A landscape with many valleys, sampled at points; each row gives a point and its height.
From any point a ball rolls to the lowest of the 6 points nearest to it. It stops when none of these is lower. Distance is the straight distance between rows; heights are no part of it.
j743 height 875: [99, 128, 97, 99, 116, 96, 139, 84, 133, 118, 92, 125, 92, 86, 91, 101, 73, 89, 113, 88, 104, 103, 103, 137, 101, 83, 107, 96, 110, 101, 81, 112, 96, 103]
j272 height 175: [99, 76, 108, 91, 97, 119, 102, 109, 111, 100, 82, 112, 114, 111, 109, 102, 91, 84, 98, 102, 98, 93, 75, 127, 102, 120, 94, 102, 84, 85, 107, 77, 123, 86]
j996 height 302: [108, 73, 95, 102, 103, 97, 75, 118, 84, 95, 107, 82, 102, 98, 106, 105, 131, 108, 87, 106, 85, 98, 106, 79, 98, 96, 105, 99, 94, 94, 109, 101, 102, 99]
j902 height 637: [101, 122, 89, 82, 99, 101, 123, 77, 106, 106, 93, 108, 94, 104, 101, 99, 95, 84, 101, 94, 109, 89, 106, 96, 123, 103, 100, 98, 120, 104, 108, 110, 72, 95]
j429 height 214: [106, 72, 101, 108, 97, 104, 73, 125, 83, 99, 121, 92, 97, 112, 111, 106, 128, 110, 88, 110, 80, 98, 106, 85, 103, 102, 103, 95, 84, 95, 110, 87, 115, 92]
j2 height 65: [102, 75, 107, 111, 93, 112, 66, 113, 97, 98, 105, 95, 103, 108, 107, 106, 123, 107, 85, 105, 81, 106, 92, 103, 93, 108, 93, 93, 64, 90, 119, 79, 126, 94]
j306 height 462: [101, 115, 98, 114, 98, 83, 113, 92, 116, 107, 97, 92, 104, 87, 93, 100, 91, 113, 106, 94, 103, 110, 92, 111, 91, 79, 108, 107, 103, 96, 80, 108, 94, 109]
j280 height 694: [93, 120, 101, 99, 111, 91, 121, 80, 105, 116, 88, 99, 101, 94, 103, 95, 99, 95, 95, 98, 104, 105, 101, 100, 106, 92, 97, 98, 108, 99, 93, 101, 83, 99]
j735 height 265: [105, 94, 98, 99, 97, 114, 96, 104, 97, 99, 113, 87, 90, 113, 103, 106, 120, 106, 90, 111, 81, 97, 118, 64, 104, 95, 99, 100, 113, 109, 107, 110, 79, 100]
j408 height 164: [90, 78, 110, 106, 94, 108, 82, 116, 88, 104, 124, 105, 95, 128, 125, 102, 121, 97, 110, 111, 88, 103, 94, 80, 104, 111, 91, 104, 90, 101, 115, 83, 115, 91]
j639 height 276: [104, 77, 103, 102, 99, 107, 94, 103, 90, 98, 105, 95, 99, 111, 109, 114, 119, 92, 101, 116, 85, 95, 105, 89, 108, 100, 92, 98, 95, 96, 106, 96, 110, 99]
j673 height 180: [99, 121, 105, 102, 119, 108, 129, 90, 111, 108, 85, 111, 94, 73, 97, 102, 71, 108, 107, 83, 112, 110, 92, 140, 94, 99, 103, 103, 94, 95, 89, 89, 102, 94]
j222 height 192: [96, 95, 116, 88, 103, 123, 100, 105, 109, 101, 80, 114, 110, 99, 108, 104, 84, 79, 113, 101, 97, 78, 88, 125, 107, 109, 96, 96, 94, 96, 111, 79, 124, 84]
j227 height 475: [98, 97, 98, 95, 97, 96, 84, 114, 90, 96, 95, 91, 107, 86, 98, 97, 119, 112, 88, 101, 104, 106, 101, 104, 96, 103, 101, 96, 81, 99, 102, 89, 114, 103]
j933 height 381: [98, 85, 114, 91, 113, 108, 99, 89, 97, 95, 107, 114, 92, 121, 114, 107, 108, 74, 115, 109, 101, 85, 93, 89, 109, 118, 78, 96, 105, 104, 111, 102, 114, 98]
j431 height 292: [92, 100, 105, 88, 107, 121, 100, 108, 107, 103, 70, 108, 108, 74, 96, 98, 87, 103, 86, 85, 102, 99, 79, 130, 102, 103, 99, 103, 82, 89, 95, 81, 119, 79]
j389 height 817: [112, 108, 89, 102, 103, 90, 77, 119, 89, 93, 87, 101, 111, 71, 78, 102, 80, 125, 95, 99, 97, 115, 86, 135, 75, 93, 120, 120, 79, 90, 93, 94, 121, 105]
j316 height 153: [104, 80, 115, 96, 94, 120, 76, 112, 99, 101, 101, 103, 107, 115, 114, 110, 114, 100, 95, 112, 85, 94, 88, 110, 99, 112, 98, 99, 74, 92, 122, 76, 123, 95]
j477 height 667: [99, 136, 91, 103, 99, 92, 136, 83, 126, 120, 97, 107, 90, 100, 88, 97, 79, 97, 116, 90, 110, 107, 110, 108, 102, 92, 88, 91, 113, 100, 81, 115, 76, 106]
j50 height 353: [101, 94, 99, 87, 101, 113, 106, 83, 99, 98, 105, 100, 88, 115, 106, 103, 97, 74, 116, 107, 104, 86, 104, 81, 117, 108, 97, 104, 122, 109, 107, 110, 90, 92]
j231 height 109: [95, 80, 117, 93, 94, 115, 91, 101, 99, 97, 91, 105, 110, 104, 105, 107, 99, 89, 114, 103, 98, 87, 85, 115, 102, 115, 88, 97, 86, 94, 109, 81, 124, 81]
j413 height 547: [90, 105, 96, 95, 109, 103, 109, 86, 105, 105, 93, 98, 94, 83, 112, 110, 98, 88, 92, 101, 109, 103, 96, 106, 111, 99, 103, 96, 107, 100, 104, 99, 97, 98]
j407 height 324: [101, 101, 100, 104, 102, 98, 103, 97, 101, 95, 119, 81, 96, 115, 90, 91, 117, 118, 88, 105, 98, 106, 121, 63, 97, 100, 102, 91, 119, 115, 104, 119, 67, 106]
j181 height 306: [95, 87, 115, 90, 104, 115, 95, 92, 97, 97, 95, 113, 100, 112, 114, 102, 93, 75, 117, 106, 113, 81, 84, 106, 108, 107, 89, 91, 104, 106, 104, 92, 125, 97]
j122 height 101: [97, 82, 128, 85, 100, 118, 86, 91, 111, 94, 92, 123, 103, 115, 120, 95, 100, 90, 113, 99, 106, 93, 75, 114, 108, 124, 84, 90, 94, 113, 122, 76, 127, 92]
j299 height 613: [103, 96, 83, 106, 100, 90, 75, 113, 85, 101, 94, 91, 121, 84, 96, 92, 115, 117, 92, 101, 100, 111, 98, 106, 92, 106, 105, 102, 85, 93, 105, 93, 105, 110]
j791 height 219: [106, 108, 89, 109, 97, 87, 101, 103, 94, 111, 97, 95, 112, 83, 84, 97, 88, 117, 96, 96, 107, 109, 91, 125, 84, 86, 112, 114, 89, 93, 87, 99, 118, 106]
j406 height 437: [101, 119, 87, 109, 86, 80, 129, 94, 112, 96, 114, 80, 91, 115, 85, 78, 95, 106, 102, 97, 106, 100, 114, 80, 98, 87, 94, 105, 118, 101, 82, 128, 65, 120]
j504 height 326: [96, 95, 107, 93, 108, 102, 88, 114, 103, 96, 87, 96, 113, 79, 89, 96, 98, 112, 87, 99, 96, 100, 90, 127, 100, 100, 98, 93, 81, 92, 103, 80, 123, 95]
j625 height 683: [90, 115, 96, 92, 109, 103, 118, 71, 105, 101, 82, 114, 94, 80, 106, 106, 90, 78, 98, 90, 112, 99, 92, 108, 110, 97, 100, 94, 117, 100, 103, 99, 89, 94]
j843 height 332: [89, 106, 102, 90, 115, 112, 114, 102, 117, 108, 79, 109, 104, 71, 101, 102, 75, 104, 99, 85, 111, 98, 79, 139, 103, 94, 90, 98, 90, 94, 96, 81, 113, 94]
j880 height 460: [97, 114, 92, 102, 101, 89, 119, 85, 100, 105, 111, 89, 103, 99, 92, 86, 106, 110, 98, 100, 108, 108, 105, 93, 102, 92, 95, 98, 106, 106, 102, 118, 73, 109]
j696 height 702: [92, 101, 99, 99, 95, 101, 88, 116, 79, 92, 84, 104, 112, 75, 90, 100, 94, 123, 93, 91, 107, 104, 83, 127, 83, 99, 112, 102, 70, 87, 95, 83, 121, 108]
j106 height 305: [107, 76, 94, 125, 103, 97, 55, 133, 75, 89, 109, 98, 106, 105, 103, 99, 131, 117, 82, 104, 82, 103, 102, 91, 98, 102, 105, 100, 84, 90, 112, 92, 109, 111]
j79 height 511: [106, 127, 100, 107, 87, 78, 129, 91, 128, 103, 117, 94, 98, 104, 88, 95, 85, 103, 100, 93, 111, 104, 118, 97, 89, 86, 89, 96, 112, 99, 80, 133, 72, 110]
j994 height 354: [93, 76, 100, 109, 86, 115, 84, 123, 83, 97, 122, 104, 78, 136, 111, 109, 123, 102, 101, 116, 80, 101, 126, 42, 96, 102, 102, 111, 114, 106, 101, 100, 88, 94]
j244 height 396: [105, 94, 102, 95, 106, 105, 107, 100, 99, 110, 95, 93, 99, 98, 107, 102, 105, 83, 99, 106, 101, 97, 106, 95, 113, 101, 98, 88, 107, 99, 102, 95, 96, 93]
j872 height 571: [103, 102, 90, 88, 97, 116, 116, 66, 111, 92, 102, 105, 88, 116, 103, 107, 93, 69, 105, 96, 112, 81, 112, 66, 115, 114, 102, 93, 125, 121, 101, 122, 81, 94]
j654 height 182: [104, 78, 114, 100, 91, 106, 94, 119, 101, 101, 96, 95, 108, 112, 105, 103, 109, 100, 100, 104, 93, 93, 95, 108, 102, 114, 88, 97, 82, 92, 113, 83, 117, 88]
j275 height 786: [94, 133, 92, 93, 104, 86, 143, 73, 122, 112, 99, 117, 87, 103, 95, 100, 74, 81, 103, 92, 107, 105, 107, 113, 99, 83, 86, 92, 122, 111, 83, 120, 64, 106]
j416 height 584: [105, 112, 88, 112, 94, 73, 103, 105, 114, 105, 110, 92, 101, 86, 94, 102, 89, 112, 97, 102, 111, 103, 99, 113, 92, 82, 117, 102, 102, 91, 85, 111, 93, 114]
j90 height 587: [113, 127, 90, 109, 78, 72, 108, 98, 119, 95, 113, 89, 93, 101, 81, 105, 90, 104, 91, 98, 112, 107, 115, 102, 98, 85, 103, 102, 120, 94, 79, 140, 71, 120]
j98 height 284: [107, 81, 106, 94, 109, 111, 103, 109, 95, 112, 95, 94, 99, 104, 105, 104, 114, 93, 99, 106, 95, 88, 99, 99, 107, 103, 97, 96, 94, 97, 103, 91, 106, 91]
j403 height 325: [97, 83, 97, 110, 106, 98, 73, 118, 82, 94, 100, 90, 105, 95, 106, 103, 126, 113, 84, 104, 89, 102, 99, 100, 95, 101, 96, 93, 80, 95, 111, 85, 110, 97]
j567 height 589: [103, 99, 95, 92, 95, 114, 109, 85, 106, 95, 89, 98, 103, 107, 110, 103, 97, 68, 102, 101, 110, 79, 92, 97, 113, 107, 98, 94, 114, 103, 102, 102, 103, 96]
j49 height 264: [101, 97, 103, 91, 103, 117, 102, 99, 96, 104, 102, 90, 98, 105, 96, 99, 108, 93, 92, 111, 95, 95, 123, 72, 113, 106, 99, 90, 123, 101, 109, 111, 80, 96]
j690 height 256: [101, 88, 114, 99, 96, 115, 102, 102, 94, 85, 109, 107, 83, 128, 100, 99, 101, 86, 116, 109, 97, 91, 128, 49, 104, 105, 96, 100, 126, 109, 106, 110, 76, 94]
j681 height 370: [95, 91, 102, 94, 112, 101, 93, 106, 97, 105, 86, 92, 115, 84, 106, 100, 103, 94, 95, 99, 97, 98, 99, 105, 102, 98, 97, 95, 90, 87, 117, 84, 115, 102]
j965 height 161: [93, 80, 112, 116, 93, 107, 68, 123, 81, 102, 120, 104, 96, 125, 125, 102, 130, 102, 98, 112, 87, 97, 102, 81, 99, 107, 89, 109, 79, 98, 120, 89, 113, 86]
j147 height 505: [117, 113, 81, 105, 81, 73, 100, 104, 99, 99, 119, 78, 107, 99, 90, 100, 101, 106, 95, 105, 96, 109, 101, 96, 91, 88, 117, 112, 109, 100, 83, 124, 84, 121]
j70 height 471: [94, 96, 94, 96, 106, 101, 99, 98, 96, 111, 87, 98, 112, 86, 99, 104, 104, 103, 93, 92, 99, 105, 100, 107, 101, 98, 101, 91, 98, 96, 109, 92, 103, 97]
j474 height 827: [95, 129, 98, 89, 113, 94, 132, 76, 131, 108, 94, 118, 96, 94, 103, 101, 80, 85, 110, 91, 113, 108, 104, 117, 104, 88, 99, 91, 115, 112, 80, 115, 85, 100]
j617 height 661: [123, 111, 89, 96, 79, 60, 98, 116, 113, 85, 127, 87, 104, 93, 80, 106, 88, 114, 91, 98, 92, 103, 115, 98, 90, 89, 103, 115, 118, 92, 74, 140, 78, 112]
j746 height 620: [92, 114, 102, 106, 112, 108, 103, 115, 98, 96, 86, 112, 107, 76, 84, 90, 83, 121, 103, 90, 104, 108, 83, 130, 90, 94, 108, 104, 79, 91, 88, 91, 124, 91]
j59 height 580: [89, 106, 103, 96, 113, 107, 113, 93, 96, 111, 86, 98, 99, 81, 97, 98, 95, 111, 95, 91, 105, 108, 98, 115, 109, 100, 101, 95, 103, 97, 96, 95, 96, 101]
j937 height 732: [97, 110, 100, 110, 108, 94, 94, 109, 90, 89, 86, 105, 112, 71, 87, 99, 81, 120, 103, 91, 107, 116, 85, 127, 82, 89, 112, 107, 83, 85, 83, 87, 126, 96]
j592 height 419: [99, 97, 95, 95, 103, 97, 97, 94, 87, 104, 99, 87, 108, 86, 96, 94, 113, 118, 96, 99, 105, 109, 99, 89, 106, 95, 99, 102, 100, 96, 104, 102, 94, 113]
j424 height 154: [100, 77, 112, 118, 85, 101, 63, 115, 88, 104, 120, 105, 97, 112, 124, 99, 127, 106, 100, 116, 91, 104, 98, 97, 103, 110, 93, 97, 74, 93, 115, 82, 128, 91]
j624 height 190: [96, 81, 105, 105, 98, 109, 89, 117, 89, 97, 117, 92, 90, 120, 108, 111, 125, 97, 91, 111, 83, 97, 116, 71, 108, 99, 96, 99, 103, 99, 108, 98, 93, 92]
j480 height 368: [102, 110, 90, 97, 96, 96, 115, 81, 110, 96, 110, 92, 98, 113, 87, 83, 106, 110, 100, 99, 93, 100, 116, 78, 101, 105, 95, 93, 120, 103, 99, 127, 60, 102]
j308 height 515: [107, 110, 93, 110, 97, 88, 109, 107, 114, 109, 96, 99, 103, 85, 89, 109, 84, 107, 115, 96, 104, 108, 88, 122, 83, 83, 109, 101, 93, 96, 78, 103, 113, 107]
j685 height 487: [95, 116, 99, 96, 96, 96, 125, 78, 99, 104, 103, 98, 92, 103, 90, 91, 94, 99, 103, 91, 110, 98, 108, 92, 112, 106, 94, 100, 116, 104, 96, 115, 63, 106]
j576 height 282: [98, 80, 109, 100, 98, 116, 94, 104, 87, 88, 115, 104, 86, 126, 112, 111, 107, 86, 110, 110, 93, 93, 115, 64, 109, 116, 87, 109, 115, 112, 111, 106, 100, 96]
j824 height 93: [104, 92, 102, 98, 101, 122, 105, 94, 101, 95, 103, 93, 90, 122, 99, 104, 100, 78, 106, 104, 98, 86, 114, 65, 107, 110, 103, 102, 120, 108, 99, 109, 83, 91]
j143 height 588: [117, 115, 87, 104, 87, 61, 108, 100, 111, 96, 112, 89, 100, 94, 88, 107, 97, 111, 90, 104, 103, 106, 104, 111, 96, 75, 114, 109, 111, 91, 80, 130, 84, 114]
j177 height 426: [104, 107, 89, 112, 79, 72, 96, 103, 94, 95, 116, 84, 96, 112, 82, 91, 104, 113, 96, 94, 98, 101, 107, 88, 86, 93, 114, 104, 109, 106, 92, 122, 75, 120]
j679 height 710: [95, 122, 99, 97, 110, 90, 134, 86, 121, 117, 97, 111, 96, 84, 95, 108, 83, 99, 109, 100, 106, 102, 100, 112, 104, 84, 89, 94, 102, 101, 85, 107, 90, 106]
j162 height 178: [96, 89, 108, 93, 97, 118, 86, 108, 104, 98, 86, 104, 108, 91, 102, 105, 94, 92, 93, 99, 91, 92, 86, 121, 100, 113, 94, 96, 82, 96, 110, 74, 122, 82]
j473 height 897: [109, 104, 86, 113, 101, 79, 81, 122, 72, 98, 93, 100, 111, 75, 89, 106, 99, 121, 99, 94, 99, 109, 88, 126, 81, 98, 126, 108, 73, 87, 89, 86, 121, 108]
j821 height 671: [93, 123, 100, 89, 112, 98, 119, 81, 113, 107, 87, 120, 95, 91, 107, 101, 81, 88, 97, 80, 110, 103, 94, 118, 110, 104, 99, 100, 111, 104, 87, 96, 97, 95]
j135 height 657: [99, 94, 116, 94, 107, 117, 101, 73, 94, 86, 98, 114, 87, 117, 116, 97, 98, 72, 113, 95, 114, 84, 95, 75, 103, 109, 85, 88, 115, 118, 104, 104, 117, 91]
j861 height 383: [94, 99, 106, 91, 103, 116, 100, 120, 106, 91, 75, 103, 103, 79, 91, 96, 93, 112, 91, 87, 102, 103, 83, 133, 93, 99, 95, 100, 73, 79, 92, 80, 123, 90]
j711 height 537: [96, 114, 98, 104, 113, 103, 119, 102, 111, 107, 95, 103, 103, 79, 87, 98, 81, 113, 108, 95, 107, 111, 92, 131, 89, 84, 114, 105, 84, 100, 82, 91, 119, 99]
j767 height 308: [100, 90, 104, 96, 99, 116, 95, 97, 91, 101, 117, 102, 92, 114, 114, 106, 109, 81, 108, 105, 94, 87, 105, 75, 111, 110, 87, 101, 109, 110, 109, 104, 104, 96]
j682 height 174: [100, 85, 120, 94, 98, 106, 85, 97, 96, 104, 107, 114, 103, 109, 123, 106, 106, 90, 118, 105, 99, 96, 76, 100, 108, 119, 80, 102, 87, 106, 123, 83, 120, 94]
j114 height 602: [95, 95, 106, 93, 107, 124, 111, 73, 99, 76, 103, 111, 84, 134, 110, 97, 90, 72, 119, 100, 118, 78, 109, 61, 111, 115, 79, 78, 121, 122, 106, 113, 104, 95]
j811 height 248: [108, 107, 89, 107, 96, 73, 89, 109, 75, 106, 105, 85, 109, 95, 95, 97, 118, 114, 100, 103, 99, 107, 92, 99, 97, 94, 112, 111, 91, 97, 101, 102, 98, 122]
j427 height 495: [96, 79, 117, 94, 105, 116, 108, 78, 102, 94, 96, 114, 99, 107, 118, 94, 86, 73, 118, 93, 117, 83, 85, 101, 100, 111, 84, 83, 102, 110, 109, 84, 128, 94]
j674 height 184: [95, 101, 102, 86, 103, 110, 110, 103, 111, 104, 75, 99, 107, 81, 102, 104, 87, 91, 97, 95, 104, 93, 89, 121, 107, 102, 95, 92, 96, 97, 106, 83, 115, 79]
j242 height 131: [100, 108, 94, 104, 100, 87, 111, 101, 95, 111, 95, 93, 105, 82, 89, 94, 95, 106, 91, 100, 110, 104, 89, 111, 86, 85, 108, 105, 88, 100, 95, 96, 105, 109]
j382 height 317: [100, 99, 99, 100, 103, 105, 114, 95, 100, 93, 107, 86, 99, 116, 93, 94, 114, 105, 94, 110, 97, 100, 129, 67, 98, 104, 104, 91, 125, 113, 104, 109, 60, 102]
j535 height 375: [103, 92, 89, 99, 109, 108, 90, 102, 92, 104, 106, 89, 105, 86, 110, 99, 115, 105, 95, 98, 95, 102, 115, 94, 107, 94, 108, 90, 99, 98, 106, 95, 98, 97]
j906 height 281: [112, 76, 101, 106, 105, 107, 88, 113, 85, 99, 113, 94, 99, 105, 116, 97, 125, 108, 85, 110, 85, 97, 111, 77, 103, 95, 103, 101, 90, 101, 108, 100, 107, 97]
j229 height 672: [102, 133, 88, 89, 105, 91, 133, 67, 120, 108, 94, 107, 93, 102, 107, 96, 77, 93, 104, 85, 108, 106, 105, 100, 114, 102, 88, 100, 127, 100, 94, 119, 61, 103]
j764 height 309: [89, 99, 101, 95, 107, 113, 101, 112, 101, 102, 84, 105, 114, 84, 93, 104, 85, 107, 92, 93, 100, 106, 90, 125, 106, 97, 97, 93, 84, 89, 97, 86, 113, 87]
j32 height 273: [97, 89, 98, 96, 106, 115, 95, 104, 89, 99, 108, 94, 99, 108, 99, 111, 120, 95, 94, 113, 87, 92, 114, 85, 103, 91, 102, 100, 103, 105, 111, 101, 92, 90]
j863 height 513: [104, 121, 98, 101, 107, 103, 127, 95, 118, 120, 94, 110, 96, 85, 95, 98, 80, 101, 113, 89, 106, 107, 90, 126, 89, 80, 98, 99, 96, 100, 83, 95, 105, 105]
j42 height 245: [91, 92, 109, 93, 100, 107, 96, 115, 106, 104, 89, 96, 108, 91, 107, 95, 93, 98, 88, 106, 90, 95, 93, 123, 101, 111, 99, 86, 81, 90, 110, 78, 119, 86]
j266 height 224: [106, 94, 94, 109, 104, 101, 88, 102, 91, 96, 110, 81, 101, 98, 101, 92, 127, 120, 89, 108, 94, 105, 109, 82, 94, 99, 108, 95, 107, 102, 106, 112, 88, 111]
j669 height 658: [109, 111, 83, 106, 96, 80, 89, 110, 95, 107, 104, 88, 109, 85, 89, 106, 91, 99, 100, 105, 96, 116, 96, 115, 91, 84, 120, 117, 102, 93, 86, 114, 92, 122]
j10 height 464: [99, 110, 90, 112, 86, 76, 104, 99, 106, 91, 120, 73, 104, 119, 77, 75, 98, 114, 96, 104, 99, 101, 113, 80, 86, 94, 100, 99, 114, 102, 92, 121, 64, 123]
j753 height 592: [102, 126, 91, 100, 97, 79, 121, 86, 128, 104, 114, 100, 100, 98, 87, 108, 80, 98, 93, 100, 113, 101, 101, 102, 93, 76, 97, 98, 105, 99, 71, 129, 79, 110]
j559 height 313: [91, 98, 99, 89, 106, 111, 108, 100, 103, 106, 78, 104, 106, 92, 107, 106, 75, 78, 99, 96, 101, 89, 92, 125, 114, 112, 91, 101, 108, 102, 103, 83, 115, 90]
j197 height 204: [92, 79, 133, 90, 98, 117, 85, 92, 107, 94, 91, 127, 107, 106, 113, 97, 97, 95, 112, 103, 97, 98, 70, 119, 99, 128, 92, 107, 78, 100, 127, 68, 134, 95]
j383 height 250: [106, 95, 104, 109, 82, 109, 100, 112, 113, 96, 115, 99, 72, 129, 94, 93, 108, 95, 105, 108, 87, 107, 140, 39, 97, 105, 112, 96, 129, 121, 113, 106, 59, 95]
j563 height 442: [94, 116, 100, 102, 95, 84, 122, 93, 109, 114, 100, 94, 104, 89, 90, 92, 91, 109, 108, 98, 105, 97, 98, 103, 90, 84, 104, 99, 102, 98, 88, 104, 88, 114]
j741 height 427: [99, 84, 100, 112, 105, 89, 49, 123, 69, 103, 103, 99, 109, 98, 102, 99, 131, 125, 93, 97, 82, 104, 98, 104, 93, 101, 103, 100, 80, 91, 111, 101, 115, 108]
j94 height 107: [88, 82, 101, 110, 89, 109, 77, 116, 87, 98, 125, 99, 90, 123, 123, 100, 123, 98, 100, 116, 82, 97, 111, 69, 105, 96, 89, 105, 93, 97, 114, 93, 110, 97]
j676 height 514: [96, 116, 93, 100, 89, 76, 116, 94, 114, 99, 110, 90, 98, 104, 84, 87, 94, 109, 98, 101, 109, 101, 99, 92, 96, 83, 104, 103, 103, 92, 80, 125, 79, 117]
j421 height 291: [94, 85, 106, 106, 89, 117, 97, 111, 102, 89, 106, 107, 79, 131, 96, 105, 111, 86, 108, 115, 102, 93, 138, 35, 103, 111, 107, 102, 130, 121, 108, 102, 76, 89]
j834 height 285: [104, 86, 100, 110, 93, 111, 93, 118, 102, 95, 115, 94, 76, 131, 94, 102, 117, 97, 102, 114, 90, 100, 128, 46, 98, 109, 109, 100, 117, 114, 110, 107, 77, 98]
j688 height 539: [118, 106, 83, 109, 90, 60, 91, 115, 89, 106, 114, 82, 105, 99, 92, 93, 105, 111, 94, 109, 93, 106, 103, 102, 91, 95, 112, 121, 104, 95, 87, 120, 85, 118]
j412 height 242: [91, 101, 107, 90, 105, 116, 105, 102, 116, 96, 79, 108, 110, 97, 107, 109, 76, 84, 93, 89, 97, 92, 85, 136, 103, 110, 102, 101, 92, 95, 105, 77, 129, 86]
j47 height 303: [98, 84, 130, 88, 98, 119, 89, 78, 110, 93, 93, 118, 96, 123, 122, 89, 96, 82, 110, 91, 115, 90, 76, 102, 103, 128, 84, 91, 96, 120, 117, 79, 141, 96]
j432 height 775: [97, 121, 95, 93, 102, 101, 126, 62, 116, 97, 90, 107, 94, 106, 105, 93, 77, 71, 101, 87, 118, 85, 109, 81, 123, 100, 94, 93, 122, 108, 101, 117, 79, 97]
j5 height 645: [112, 104, 86, 113, 98, 74, 73, 120, 68, 104, 100, 93, 110, 88, 92, 111, 107, 118, 103, 96, 88, 114, 103, 120, 78, 101, 118, 121, 85, 92, 89, 93, 114, 105]
j84 height 483: [85, 114, 98, 95, 108, 104, 120, 94, 105, 106, 77, 115, 102, 77, 104, 98, 89, 91, 101, 88, 116, 104, 85, 124, 107, 91, 94, 95, 107, 98, 99, 93, 102, 95]
j545 height 409: [98, 114, 94, 87, 99, 99, 120, 87, 115, 91, 104, 96, 90, 116, 100, 100, 92, 84, 96, 100, 101, 92, 123, 76, 115, 111, 100, 91, 122, 114, 109, 111, 52, 97]
j311 height 209: [95, 77, 128, 102, 99, 107, 82, 104, 90, 103, 119, 123, 93, 117, 120, 99, 111, 101, 114, 112, 89, 98, 92, 96, 110, 130, 90, 106, 88, 109, 123, 78, 117, 92]
j522 height 708: [98, 109, 92, 93, 99, 113, 127, 62, 100, 87, 99, 101, 91, 111, 110, 94, 86, 64, 104, 92, 122, 84, 112, 79, 115, 110, 100, 89, 125, 114, 104, 108, 99, 92]
j923 height 540: [110, 106, 94, 97, 90, 73, 91, 98, 91, 96, 113, 87, 106, 94, 92, 94, 104, 118, 108, 110, 104, 103, 95, 105, 84, 83, 117, 117, 96, 99, 87, 114, 95, 116]
j277 height 270: [100, 81, 88, 108, 98, 110, 83, 114, 87, 85, 112, 96, 88, 114, 101, 98, 128, 107, 87, 107, 82, 105, 122, 59, 105, 93, 104, 103, 100, 106, 109, 110, 84, 102]
j349 height 454: [104, 80, 93, 114, 109, 88, 67, 112, 75, 95, 103, 91, 111, 93, 95, 97, 126, 121, 85, 99, 92, 105, 95, 92, 91, 100, 112, 102, 95, 103, 111, 99, 105, 111]
j238 height 692: [113, 115, 86, 109, 95, 64, 86, 115, 92, 100, 96, 95, 106, 69, 94, 112, 90, 121, 97, 96, 92, 118, 95, 128, 80, 92, 127, 119, 95, 92, 83, 104, 114, 107]
j493 height 252: [95, 85, 139, 81, 97, 131, 71, 90, 121, 90, 82, 127, 97, 109, 126, 89, 101, 102, 107, 95, 105, 102, 74, 110, 115, 133, 95, 96, 78, 118, 134, 70, 136, 80]
j501 height 208: [115, 100, 74, 114, 102, 70, 74, 118, 71, 99, 102, 94, 107, 95, 95, 105, 111, 120, 95, 102, 99, 106, 98, 113, 82, 106, 114, 116, 87, 97, 95, 104, 109, 124]
j302 height 221: [98, 77, 126, 104, 107, 108, 88, 104, 86, 95, 114, 106, 100, 118, 114, 109, 111, 93, 112, 115, 96, 90, 100, 92, 108, 110, 86, 102, 94, 99, 115, 87, 114, 91]
j862 height 412: [95, 116, 102, 105, 116, 115, 120, 98, 119, 109, 81, 113, 97, 79, 89, 91, 73, 105, 107, 89, 111, 116, 88, 137, 90, 90, 100, 102, 92, 95, 84, 87, 111, 90]
j281 height 315: [103, 92, 110, 90, 97, 119, 109, 80, 100, 88, 105, 103, 85, 124, 103, 105, 99, 74, 114, 106, 99, 83, 114, 62, 111, 106, 90, 100, 119, 114, 100, 114, 94, 94]
j671 height 510: [99, 103, 102, 100, 99, 124, 112, 69, 91, 74, 100, 107, 86, 132, 99, 98, 87, 77, 113, 99, 108, 82, 111, 56, 114, 101, 86, 88, 127, 117, 106, 110, 89, 94]
j991 height 583: [97, 121, 89, 102, 98, 82, 128, 86, 121, 112, 102, 96, 95, 98, 87, 99, 91, 106, 101, 100, 109, 108, 104, 109, 91, 74, 104, 104, 117, 97, 81, 124, 89, 109]
j538 height 603: [118, 103, 83, 108, 86, 61, 83, 113, 81, 104, 111, 88, 110, 95, 88, 107, 110, 118, 93, 104, 93, 118, 92, 122, 91, 102, 120, 119, 99, 87, 87, 105, 90, 116]
j703 height 618: [86, 118, 94, 102, 104, 95, 120, 80, 113, 114, 87, 100, 102, 86, 94, 97, 84, 101, 105, 91, 112, 112, 101, 120, 103, 81, 99, 99, 101, 101, 87, 102, 98, 99]
j240 height 346: [101, 109, 90, 105, 95, 88, 98, 98, 91, 93, 111, 85, 103, 103, 93, 88, 119, 120, 92, 94, 100, 103, 103, 88, 98, 96, 112, 100, 106, 96, 101, 116, 78, 115]
j200 height 638: [105, 84, 106, 103, 102, 96, 74, 118, 85, 94, 88, 103, 123, 81, 101, 101, 117, 115, 83, 94, 95, 105, 94, 115, 92, 103, 100, 89, 70, 90, 113, 89, 122, 109]
j289 height 478: [83, 118, 107, 95, 118, 122, 110, 111, 111, 98, 76, 116, 101, 68, 85, 102, 74, 120, 103, 81, 104, 112, 83, 154, 100, 101, 85, 105, 86, 84, 88, 81, 119, 78]
j541 height 743: [110, 109, 86, 104, 95, 75, 78, 123, 77, 111, 92, 99, 116, 85, 88, 111, 103, 126, 94, 99, 87, 117, 98, 134, 71, 103, 128, 127, 75, 86, 83, 101, 114, 112]

For each start below, name the point where the ball stops.
j79 -> j824
j229 -> j824
j143 -> j266
j676 -> j824

Call two points neighbours if one is among the 6 nearest of the other. Go from one point of each pair to the other, from neighbour to neighbour, staying as low as possible. Name the highest point that can't be avoided.
j383 and j94 -> j735
j824 and j383 -> j690
j94 and j122 -> j424
j242 and j122 -> j880
j383 and j501 -> j240
j673 and j231 -> j843
j231 and j2 -> j316
